The views of a scene show one set of named points, each view turned or mirrored, and shifted as a whole, with a little noise and some points left out.

Scene 1
View 1
<206>: [ 23 -19 -32   0   7 -39  -5  -6]
<37>: [ 15 -24 -13  21 -14 -23 -32   1]
<6>: [ 32   3   6  21 -20 -12 -28 -16]
<120>: [ 17 -37 -32  15  -9 -44 -11  -3]
<108>: [  9 -14 -22   9   8 -22 -32  15]
<105>: [ 39  -9 -12  15 -19 -41   8 -12]
<11>: [ 16  -8 -22  11   5 -29 -14  22]
<189>: [ -5 -24 -10  22   1   3 -76   3]
<188>: [ 11 -25 -17  25 -10 -27 -29  13]
<150>: [-20 -10 -27   8  29  -7 -59  63]
<186>: [  8  -7 -21   6  11 -19 -33  19]
<125>: [  2  -2 -22   1  25  -4 -44  23]
View 2
<150>: [-20  11  69   0  34 -19  27 -15]
<6>: [ 20 -19  -8   9  38   4 -26  23]
<120>: [ 18 -18  23  21   0  44  -6   7]
<37>: [  5 -16  24  10  23  21 -13  18]
<186>: [ 8 -7 26  9 22  3  9 -1]
<125>: [  3  -8  33   2  29 -12  28  -3]
<206>: [ 30 -19  10  20   1  30  12  -1]
<11>: [ 16  -4  24  17  11  14   1 -11]
<189>: [-13 -28  39  -1  37  13  16  40]
<105>: [ 35 -15 -10  26   6  31 -24   0]
<188>: [  4 -11  32  12  20  24 -11  10]
<108>: [  6 -10  29  10  19  10   8   4]
View 3
<120>: [ 15  -2  -9  -2   3 -10  15 -14]
<188>: [29  4 -1  2  4 12 20  7]
<108>: [24  1 19  8 -6 14 17 13]
<6>: [ 46 -16   0 -17 -14  22 -19  13]
<105>: [ 29 -15 -23 -17   4 -15 -18  -5]
<186>: [24  5 13 14  3  3  8 30]
<37>: [30 -3  4 -3 -2 15 13  5]
<189>: [ 31  -1  35  11 -18  45  26  24]
<150>: [26 31 29 41 15 16 40 63]
<125>: [21  9 29 24 -2  4 11 48]
View 4
<206>: [ 15  -2   0 -37 -52  13   4   9]
<188>: [  2   1  -2 -40 -29 -24 -11  -1]
<120>: [  7   9  -4 -35 -57  -9 -10   8]
<105>: [ 26 -22  -6 -43 -60   3 -29   7]
<125>: [ -4 -11  14 -48   3  -7  26  -1]
<189>: [ -8   2  11 -19  10 -31   4 -34]
<150>: [-26   0  16 -64  21 -36  41  11]
<11>: [  5 -12   3 -53 -31  -8   3  12]
<37>: [  5  -2   1 -32 -30 -21 -16  -9]
<108>: [  2  -3   5 -42 -21 -13   7   2]
View 5
<125>: [  5 -10 -17  -3   4  -5 -28 -24]
<37>: [ 35 -26 -26  -9  -7 -18  14 -13]
<6>: [ 52 -18 -51 -14 -14 -36  -4  -5]
<105>: [ 63  -4 -12  -3 -20 -53  17  -9]
<120>: [ 36 -20   1  -6 -12 -33  33 -16]
<11>: [ 32  -8  -3   6  -6 -21  -2 -14]
<188>: [ 32 -28 -17  -4  -8 -13  15 -10]
<150>: [-15 -22   9  19  15  35 -34 -24]
<189>: [  7 -43 -50 -24   6   2  -6 -19]
<206>: [ 30  -2   6  -5 -12 -45  13 -24]
<186>: [ 18 -13 -13  -1  -1 -13 -10 -18]

Which points are out of place in each view (at most two, in the order of its rows)? Write - if all are in place.
view 1 => -
view 2 => <189>
view 3 => <108>
view 4 => -
view 5 => <150>
